Each scene shows the same named points in several views. A view is turned or mirrored, and shifted as a whole, has a little noise and may leave points out.
In the rows, zero is written as 128.

Scene 1
View 1
los: | 114 | 116 | 128 | 138 | 140 | 139 | 113 | 107 | 168 | 124 | 159 | 102 |  77 | 129 | 122 | 123 | 113 | 118 | 106 | 123 | 116 | 103 | 134 | 102 | 112 | 135 |
pepaf: | 128 | 107 | 130 | 118 | 134 | 137 | 121 | 131 | 123 | 124 | 156 |  86 |  98 | 131 | 112 | 170 | 128 | 132 | 117 | 141 | 134 | 123 | 119 | 127 | 141 | 132 |
bebap: | 107 | 122 | 118 | 117 | 129 | 137 | 140 | 122 | 123 | 133 | 164 | 107 | 118 | 127 | 126 | 151 | 122 | 136 | 119 | 154 | 119 | 119 | 121 | 140 | 137 | 136 |
Gim: | 134 | 120 | 132 | 102 | 139 | 126 | 127 | 116 | 118 | 117 | 155 | 112 | 113 | 153 | 115 | 164 | 146 | 122 | 112 | 137 | 127 | 127 | 112 | 126 | 127 | 143 |
bef: | 107 | 122 | 122 | 121 | 136 | 135 | 133 | 120 | 117 | 134 | 161 | 104 | 115 | 133 | 120 | 163 | 131 | 142 | 114 | 153 | 121 | 123 | 124 | 137 | 144 | 137 |
Faruz: | 113 | 123 | 112 | 111 | 100 | 144 | 147 | 120 | 150 | 131 | 162 | 115 | 122 | 123 | 137 | 118 | 105 | 113 | 128 | 148 | 126 | 109 | 116 | 142 | 109 | 126 |
sav: | 136 | 115 | 133 |  99 | 110 | 133 | 126 | 115 | 141 | 117 | 145 | 104 | 112 | 151 | 123 | 147 | 134 | 107 | 124 | 130 | 140 | 120 | 116 | 132 | 122 | 132 |
nale: | 123 | 117 | 126 |  91 | 116 | 140 | 108 | 102 | 133 | 126 | 133 |  95 |  94 | 143 | 109 | 155 | 131 | 130 | 114 | 131 | 143 |  96 | 118 | 119 | 145 | 144 |
Vubod: | 137 | 126 | 131 | 100 | 155 | 120 | 128 | 108 | 122 | 110 | 169 | 136 | 112 | 160 | 117 | 149 | 149 | 111 | 103 | 131 | 110 | 126 | 107 | 112 | 103 | 149 |
zipil: | 110 | 123 | 124 | 123 | 126 | 134 | 137 | 118 | 134 | 132 | 159 | 108 | 121 | 137 | 131 | 146 | 127 | 124 | 122 | 146 | 123 | 125 | 124 | 142 | 131 | 136 |
lesor: | 140 | 115 | 142 |  90 | 104 | 129 | 122 | 109 | 135 | 117 | 125 |  99 | 124 | 169 | 125 | 162 | 148 | 102 | 131 | 125 | 154 | 129 | 118 | 148 | 135 | 138 |
gapa: | 156 | 106 | 155 | 126 | 131 | 119 | 120 | 115 | 168 | 100 | 146 | 101 | 105 | 175 | 134 | 141 | 144 |  73 | 122 | 103 | 135 | 142 | 128 | 122 |  96 | 127 |
bok: | 118 | 124 | 123 | 109 | 145 | 135 | 116 | 102 | 141 | 120 | 160 | 118 |  86 | 138 | 112 | 136 | 127 | 127 | 101 | 133 | 115 |  98 | 119 | 101 | 113 | 145 |
gugu: | 132 | 122 | 143 | 114 | 123 | 123 | 125 | 102 | 160 | 113 | 143 | 118 | 117 | 170 | 134 | 134 | 142 |  89 | 121 | 118 | 132 | 129 | 126 | 133 | 104 | 140 |
gofa: |  74 | 137 | 138 | 178 | 177 | 130 | 104 |  83 | 179 | 136 | 158 | 109 |  71 | 142 | 128 | 119 | 123 | 132 |  94 | 119 |  94 | 104 | 160 | 103 | 128 | 151 |
sosek: | 122 | 124 | 115 |  98 | 129 | 138 | 129 | 110 | 130 | 122 | 165 | 119 | 103 | 131 | 115 | 136 | 122 | 127 | 108 | 142 | 119 | 102 | 110 | 113 | 115 | 143 |
View 2
gofa: | 172 |  36 | 132 | 143 | 205 | 140 |  94 |  80 | 148 | 108 | 153 | 133 | 140 | 113 | 127 | 118 | 162 |  48 | 150 | 134 | 120 | 162 | 135 | 112 | 136 | 103 |
bok: | 144 |  97 | 122 | 158 | 171 | 153 | 100 | 103 | 127 | 119 | 108 | 129 | 162 | 127 | 115 | 116 | 131 |  93 | 154 | 124 | 114 | 152 | 128 | 124 | 113 |  96 |
Vubod: | 137 | 105 | 113 | 145 | 159 | 133 | 110 | 105 | 108 | 146 |  88 |  97 | 166 | 131 | 133 | 137 | 129 | 102 | 162 | 133 | 110 | 149 | 115 | 125 | 111 |  72 |
los: | 151 |  75 | 130 | 154 | 172 | 148 | 111 | 108 | 136 | 115 | 132 | 145 | 157 | 118 | 106 | 105 | 142 |  89 | 150 | 122 | 124 | 174 | 127 | 122 | 123 |  98 |
nale: | 130 | 112 | 104 | 160 | 162 | 152 | 121 |  93 | 103 | 111 | 117 | 129 | 165 | 140 | 112 |  97 | 114 | 124 | 141 | 126 | 119 | 140 | 133 | 114 | 118 | 129 |
gugu: | 150 |  94 | 114 | 140 | 154 | 130 | 150 | 109 | 109 | 150 | 133 | 105 | 159 | 130 | 131 | 121 | 136 | 121 | 165 | 143 | 128 | 177 | 114 | 101 | 112 |  98 |
zipil: | 120 |  86 | 112 | 129 | 153 | 143 | 124 |  97 | 110 | 134 | 124 | 102 | 175 | 141 | 125 | 104 | 141 | 117 | 153 | 135 | 114 | 148 | 131 | 155 | 126 | 118 |
lesor: | 126 | 113 |  94 | 142 | 143 | 128 | 160 | 101 |  83 | 140 | 128 |  99 | 170 | 147 | 127 | 107 | 120 | 145 | 149 | 139 | 128 | 155 | 121 | 108 | 117 | 124 |
Faruz: | 136 |  95 | 134 | 136 | 138 | 172 | 125 | 121 | 138 | 139 | 134 | 121 | 173 | 138 | 115 |  89 | 151 | 133 | 177 | 136 | 112 | 173 | 121 | 158 | 107 | 121 |
gapa: | 142 |  85 | 108 | 140 | 144 | 107 | 164 | 125 |  96 | 151 | 139 | 123 | 160 | 117 | 112 | 121 | 130 | 113 | 150 | 130 | 146 | 200 | 109 |  93 | 126 |  71 |
Gim: | 119 | 104 | 106 | 140 | 152 | 132 | 122 |  98 |  98 | 136 | 102 | 101 | 173 | 138 | 125 | 120 | 124 | 115 | 149 | 132 | 116 | 143 | 125 | 136 | 122 |  99 |
pepaf: | 108 |  92 | 106 | 141 | 154 | 136 | 123 |  98 |  98 | 118 | 118 | 122 | 178 | 137 | 107 | 101 | 125 | 110 | 133 | 121 | 122 | 146 | 135 | 149 | 136 | 111 |
View 3
pepaf: | 116 | 149 | 113 | 151 | 132 | 123 | 132 | 130 | 116 | 136 | 121 | 129 | 141 | 140 |  97 | 147 | 118 | 153 | 107 | 132 | 122 | 144 | 134 | 113 | 128 | 118 |
bef: | 118 | 135 | 114 | 139 | 135 | 120 | 132 | 144 | 105 | 143 | 130 | 137 | 132 | 147 |  98 | 146 | 121 | 158 | 114 | 139 | 146 | 128 | 130 |  95 | 134 | 127 |
gugu: | 115 | 129 | 128 |  91 | 130 | 116 | 128 | 146 | 119 | 136 | 131 | 135 | 114 | 154 | 133 | 137 | 130 | 117 | 132 | 143 |  94 | 172 | 134 | 117 | 159 | 129 |
Gim: | 118 | 135 | 112 | 127 | 137 | 115 | 123 | 133 | 112 | 155 | 129 | 134 | 119 | 155 | 107 | 162 | 114 | 145 | 112 | 138 | 110 | 143 | 138 | 111 | 142 | 135 |
los: | 113 | 133 | 148 | 124 | 133 | 117 | 145 | 147 | 124 | 125 | 130 | 154 | 137 | 151 | 103 | 103 | 154 | 117 | 126 | 135 | 104 | 148 | 150 | 127 | 129 |  99 |
sosek: | 127 | 130 | 124 | 132 | 144 | 125 | 134 | 153 | 106 | 152 | 135 | 155 | 136 | 156 | 108 | 146 | 130 | 123 | 102 | 130 | 128 | 125 | 157 | 126 | 139 | 130 |
Vubod: | 112 | 121 | 127 | 112 | 153 | 111 | 118 | 137 | 108 | 176 | 139 | 143 | 110 | 168 | 106 | 159 | 132 | 130 | 120 | 136 |  99 | 135 | 149 | 126 | 147 | 143 |
zipil: | 120 | 136 | 114 | 127 | 132 | 121 | 133 | 148 | 105 | 139 | 129 | 134 | 131 | 146 | 108 | 146 | 121 | 151 | 117 | 143 | 141 | 138 | 128 |  96 | 141 | 131 |
gofa: | 100 | 108 | 165 | 116 | 129 |  95 | 160 | 146 | 129 | 129 | 141 | 176 | 121 | 162 |  74 |  73 | 179 | 129 | 149 | 142 | 118 | 126 | 134 |  95 | 118 |  85 |
bebap: | 123 | 136 | 114 | 136 | 135 | 127 | 131 | 156 | 100 | 141 | 132 | 138 | 139 | 146 | 106 | 144 | 125 | 152 | 113 | 141 | 153 | 125 | 132 | 102 | 138 | 131 |
lesor: | 125 | 143 | 101 | 109 | 114 | 121 | 130 | 135 | 119 | 128 | 119 | 126 | 114 | 142 | 133 | 165 |  95 | 131 | 107 | 139 | 101 | 177 | 129 | 104 | 160 | 129 |
bok: | 119 | 125 | 135 | 130 | 141 | 117 | 139 | 144 | 115 | 151 | 133 | 165 | 127 | 161 |  96 | 134 | 139 | 118 | 106 | 128 | 111 | 127 | 159 | 125 | 133 | 118 |
nale: | 130 | 139 | 113 | 141 | 115 | 119 | 146 | 134 | 124 | 128 | 120 | 158 | 126 | 145 | 103 | 153 | 106 | 122 |  87 | 125 | 112 | 145 | 148 | 112 | 137 | 110 |
gapa: | 106 | 142 | 135 |  92 | 136 | 118 | 116 | 132 | 125 | 135 | 128 | 116 | 121 | 148 | 136 | 133 | 136 | 121 | 142 | 143 |  64 | 192 | 136 | 139 | 153 | 125 |
sav: | 125 | 142 | 115 | 116 | 127 | 125 | 129 | 145 | 116 | 133 | 126 | 134 | 129 | 146 | 126 | 152 | 115 | 125 | 109 | 133 | 111 | 161 | 142 | 121 | 150 | 129 |
View 4
Faruz: | 109 | 175 | 141 | 122 | 112 | 138 | 120 |  80 | 107 |  99 | 133 | 114 | 144 | 153 | 123 | 156 | 118 | 155 | 135 | 132 | 125 | 154 | 118 | 147 | 114 | 125 |
zipil: | 120 | 147 | 128 | 116 | 109 | 142 | 129 | 121 | 113 | 105 | 124 | 134 | 162 | 132 | 138 | 170 | 112 | 139 | 137 | 129 | 115 | 125 | 135 | 140 | 118 | 116 |
gugu: |  97 | 157 | 137 | 118 | 127 | 132 | 112 | 106 | 147 | 115 | 120 | 126 | 164 | 138 | 121 | 177 | 133 | 127 | 174 | 135 |  93 | 132 | 104 | 123 | 141 | 109 |
pepaf: | 136 | 132 | 121 | 128 | 119 | 143 | 145 | 126 | 128 |  94 | 137 | 146 | 154 | 135 | 136 | 160 | 120 | 134 | 142 | 138 | 124 | 103 | 125 | 149 | 111 | 107 |
bef: | 126 | 140 | 121 | 120 | 106 | 141 | 138 | 123 | 111 | 103 | 126 | 140 | 161 | 130 | 144 | 165 | 112 | 141 | 127 | 126 | 115 | 119 | 144 | 142 | 109 | 116 |
gapa: |  92 | 144 | 151 | 120 | 140 | 135 | 105 | 110 | 166 | 110 | 129 | 134 | 148 | 140 | 106 | 179 | 134 | 119 | 191 | 151 | 104 | 114 |  91 | 124 | 154 |  99 |
sav: | 124 | 151 | 120 | 118 | 123 | 139 | 129 | 102 | 135 | 104 | 130 | 133 | 158 | 143 | 132 | 169 | 129 | 139 | 163 | 135 | 110 | 127 |  99 | 138 | 129 | 109 |
lesor: | 132 | 150 | 107 | 103 | 124 | 135 | 128 | 115 | 140 | 105 | 118 | 141 | 175 | 139 | 145 | 188 | 126 | 133 | 180 | 128 | 111 | 126 |  82 | 138 | 142 | 112 |
bebap: | 121 | 150 | 126 | 123 | 105 | 144 | 134 | 114 | 105 | 101 | 128 | 133 | 154 | 137 | 139 | 159 | 113 | 145 | 124 | 129 | 118 | 128 | 143 | 143 | 107 | 118 |
nale: | 143 | 146 | 104 | 134 | 126 | 128 | 157 | 105 | 137 |  98 | 133 | 137 | 173 | 137 | 142 | 149 | 139 | 138 | 150 | 131 |  99 | 121 | 100 | 144 | 107 | 110 |
Gim: | 131 | 134 | 112 | 125 | 111 | 150 | 125 | 115 | 128 | 112 | 125 | 142 | 158 | 136 | 140 | 174 | 131 | 138 | 150 | 134 |  97 | 108 | 127 | 126 | 125 | 108 |
sosek: | 124 | 148 | 124 | 146 | 113 | 143 | 134 |  87 | 119 | 105 | 137 | 126 | 145 | 147 | 123 | 142 | 138 | 149 | 129 | 140 |  99 | 125 | 133 | 136 | 102 | 113 |
Vubod: | 115 | 135 | 118 | 135 | 110 | 155 | 109 | 103 | 132 | 128 | 122 | 138 | 149 | 141 | 127 | 172 | 145 | 138 | 149 | 140 |  73 | 109 | 139 | 106 | 126 | 104 |
View 5
gapa: | 137 | 117 | 135 | 135 | 114 | 112 | 142 |  86 | 155 |  91 | 144 | 121 | 145 | 123 | 133 | 163 | 123 | 129 | 159 | 108 | 141 |  91 | 124 | 122 | 138 | 205 |
zipil: | 116 | 143 | 138 | 113 | 109 | 116 | 115 | 132 | 158 | 110 | 133 | 119 | 132 | 134 | 156 | 112 | 129 | 112 | 123 | 110 | 123 | 117 | 161 | 129 | 134 | 146 |
gugu: | 125 | 134 | 143 | 121 | 118 | 111 | 125 | 108 | 140 | 103 | 137 | 107 | 145 | 131 | 150 | 151 | 122 | 137 | 132 | 120 | 146 |  92 | 143 | 119 | 127 | 180 |
pepaf: | 129 | 138 | 123 | 124 | 108 | 108 | 109 | 126 | 148 | 125 | 141 | 132 | 142 | 136 | 138 | 102 | 130 | 101 | 139 |  96 | 121 | 133 | 154 | 142 | 145 | 154 |
nale: | 134 | 149 | 126 | 126 | 115 | 103 | 100 | 125 | 108 | 142 | 140 | 114 | 156 | 143 | 139 | 112 | 128 | 118 | 129 | 106 | 139 | 119 | 155 | 140 | 133 | 162 |
Faruz: | 147 | 131 | 136 | 118 | 110 | 132 | 127 | 141 | 160 | 120 | 128 | 109 | 161 | 122 | 156 | 143 | 131 | 102 | 116 | 139 | 130 |  99 | 173 | 116 | 115 | 129 |
sav: | 132 | 134 | 132 | 124 | 115 | 114 | 118 | 120 | 140 | 114 | 140 | 121 | 152 | 138 | 136 | 137 | 119 | 122 | 135 | 119 | 142 | 113 | 156 | 124 | 130 | 172 |
bef: | 117 | 147 | 136 | 113 | 109 | 114 | 109 | 140 | 156 | 117 | 132 | 123 | 129 | 135 | 156 | 100 | 130 | 109 | 124 | 102 | 116 | 122 | 160 | 138 | 139 | 137 |
bebap: | 124 | 143 | 136 | 115 | 109 | 120 | 112 | 146 | 159 | 120 | 133 | 120 | 137 | 131 | 158 | 108 | 130 | 103 | 121 | 112 | 115 | 117 | 166 | 132 | 133 | 131 |
bok: | 148 | 147 | 138 | 142 | 122 | 112 | 113 | 135 | 133 | 144 | 135 | 108 | 145 | 122 | 153 | 128 | 130 | 124 | 138 |  96 | 115 |  86 | 137 | 146 | 142 | 143 |
Vubod: | 124 | 144 | 151 | 145 | 131 | 108 | 118 | 144 | 156 | 117 | 143 | 118 | 124 | 133 | 144 | 138 | 105 | 146 | 151 |  98 | 117 |  82 | 140 | 136 | 147 | 157 |
los: | 160 | 135 | 128 | 138 | 110 | 117 | 126 | 110 | 135 | 138 | 128 | 103 | 155 | 103 | 159 | 132 | 154 | 102 | 135 |  94 | 112 |  84 | 127 | 145 | 139 | 146 |
gofa: | 145 | 145 | 141 | 126 | 108 | 109 | 127 |  92 | 136 | 133 | 112 |  78 | 131 |  86 | 200 | 117 | 185 | 108 | 122 |  70 |  98 |  62 | 101 | 156 | 144 | 141 |
sosek: | 144 | 146 | 139 | 140 | 120 | 116 | 110 | 150 | 141 | 139 | 135 | 114 | 147 | 130 | 147 | 129 | 122 | 121 | 133 | 111 | 120 |  96 | 154 | 135 | 135 | 134 |
Gim: | 118 | 146 | 140 | 130 | 120 | 106 | 112 | 137 | 149 | 115 | 142 | 127 | 129 | 141 | 139 | 120 | 112 | 130 | 142 | 103 | 126 | 112 | 151 | 135 | 145 | 160 |

In a view up to two points have been moved. Name them for each view, in the order of its rows, or write none.
view 1: zipil
view 2: gapa
view 3: los
view 4: sosek
view 5: gugu
